A landscape with many peaks, sampled at points; each row gives a point and its height.
From any point a climber steps to the highest of the 6 points nearest to it. It stops when none of these is higher. Distance is the straight distance between rows; heights are no part of it.
Sutov: 146	108	69	119	91	72	80	119  h=46.5
kefim: 95	67	88	92	91	141	70	106  h=4.5
tovu: 160	110	110	96	119	110	116	121  h=57.4
muke: 126	79	95	95	99	137	96	121  h=25.0
Neti: 98	128	107	51	97	63	89	53  h=34.7
nov: 94	126	112	77	127	99	115	82  h=53.9
piv: 82	70	94	87	96	131	79	100  h=5.7
pemom: 98	72	93	94	97	134	81	105  h=0.2
boto: 74	145	119	107	129	76	146	86  h=26.6
Muf: 70	76	93	136	114	142	121	126  h=48.6
tad: 108	86	93	76	77	95	62	82  h=32.4
fut: 123	123	109	61	96	69	88	75  h=30.5
Sab: 98	137	118	83	150	103	136	89  h=10.8
sis: 129	67	79	103	70	115	68	119  h=34.3
Gino: 57	94	113	140	66	84	101	102  h=39.6
voda: 153	124	116	83	118	98	118	108  h=36.3
nifog: 93	84	97	87	114	121	91	101  h=16.2
tek: 130	82	92	93	92	120	82	110  h=16.4
nak: 52	80	100	141	79	97	98	104  h=39.8
noda: 48	101	90	87	84	74	77	64  h=23.2
Fiso: 134	107	105	85	110	99	94	108  h=43.2
mes: 139	120	91	83	81	53	81	86  h=24.1
Kogag: 132	131	60	111	105	40	88	99  h=18.3
fepeg: 64	74	89	129	111	138	102	118  h=34.4
dozok: 80	117	110	105	138	119	134	101  h=49.4
zozol: 145	103	93	88	93	90	91	115  h=27.8
Vuro: 128	136	50	113	111	60	90	108  h=25.7
velut: 127	118	105	71	93	72	86	84  h=27.0
zuv: 112	124	117	82	144	120	134	100  h=56.1
sovo: 75	111	112	134	118	105	135	113  h=56.2
torop: 121	86	100	79	101	113	85	103  h=18.2
nuru: 151	123	99	94	109	82	108	116  h=35.2
kinif: 148	130	82	106	105	63	104	110  h=26.7
Tumud: 137	94	70	114	78	76	74	112  h=60.4
mumu: 70	87	100	127	122	137	128	117  h=50.4
zaluv: 76	136	114	78	131	74	116	62  h=35.6
Tus: 72	102	112	140	105	108	143	123  h=66.0
Gudu: 102	101	99	68	84	82	73	75  h=30.4
fus: 122	91	96	82	83	102	79	95  h=37.4
nodak: 57	104	102	125	97	92	116	101  h=31.7
Mino: 106	63	92	96	106	151	93	118  h=17.6
fur: 139	82	73	112	76	88	76	120  h=48.5
rotup: 42	86	89	106	80	89	77	80  h=27.9
Puso: 85	69	83	79	73	110	66	89  h=30.6
Gol: 128	82	57	126	71	87	66	125  h=45.2
pur: 85	120	106	71	116	82	98	72  h=40.6
lopad: 86	88	146	130	55	103	134	109  h=16.3
fet: 97	66	88	88	75	125	68	97  h=24.5
Pozo: 80	108	102	92	127	112	113	89  h=44.9
fop: 55	82	94	109	99	115	92	94  h=63.8
Vegu: 60	121	110	116	102	70	115	86  h=29.9
Goz: 104	93	99	83	119	138	104	106  h=38.6
fuv: 60	67	81	99	83	111	67	87  h=28.6
Kise: 78	105	94	66	93	76	76	59  h=28.9
Tugum: 75	83	96	105	119	131	104	106  h=38.5
peziz: 70	83	112	146	81	106	124	125  h=45.0
tura: 109	110	103	61	86	74	80	70  h=31.3
Pama: 52	85	90	119	91	97	88	90  h=33.2
naf: 132	117	112	82	143	132	131	113  h=38.7
zegot: 83	136	134	126	106	71	147	96  h=58.0
Kul: 69	90	113	142	86	99	120	108  h=79.6
Robu: 89	101	97	75	109	106	87	85  h=29.0
Nir: 147	115	110	93	113	101	112	121  h=45.5
Zil: 66	107	100	82	104	82	91	71  h=29.4
meda: 131	76	80	102	70	98	66	109  h=50.5
tif: 108	120	114	76	134	118	121	96  h=67.5
tono: 72	80	139	133	50	97	120	113  h=23.0
fub: 141	110	109	75	109	94	99	101  h=58.5
kur: 138	125	109	72	102	75	99	89  h=34.6
bipup: 83	89	129	151	82	112	132	120  h=41.1
vuv: 122	62	79	103	67	115	56	112  h=31.2
zet: 69	95	127	140	70	88	118	106  h=34.2
Moki: 58	91	97	119	113	108	109	100  h=80.5
fisi: 128	106	95	80	84	81	78	87  h=31.0
Zarem: 100	99	101	95	135	139	117	108  h=47.1
Mumo: 75	112	128	136	94	90	148	104  h=41.0
roted: 146	96	98	101	100	109	95	120  h=27.6
bemuv: 135	103	106	83	119	123	111	111  h=36.4
Bef: 75	124	116	108	133	96	130	92  h=47.3

Two climbers start at each pair of points below. Name the first point that both come to, or write -.
kinif, velut | -
Kise, nifog | tif
muke, Robu | tif
mes, torop | fub
zaluv, noda | -

Call two points neighbours if one is among the 6 nearest of the other. Go from one point of each pair to the other, from neighbour to neighbour, staying as high as possible. Name the lowest point that can't be avoided.
Kul, fub | naf
Moki, tif | dozok
tovu, fub | Nir

For each start below, name the point where the climber stops.
rotup | Moki
Bef | Kul
fuv | Moki
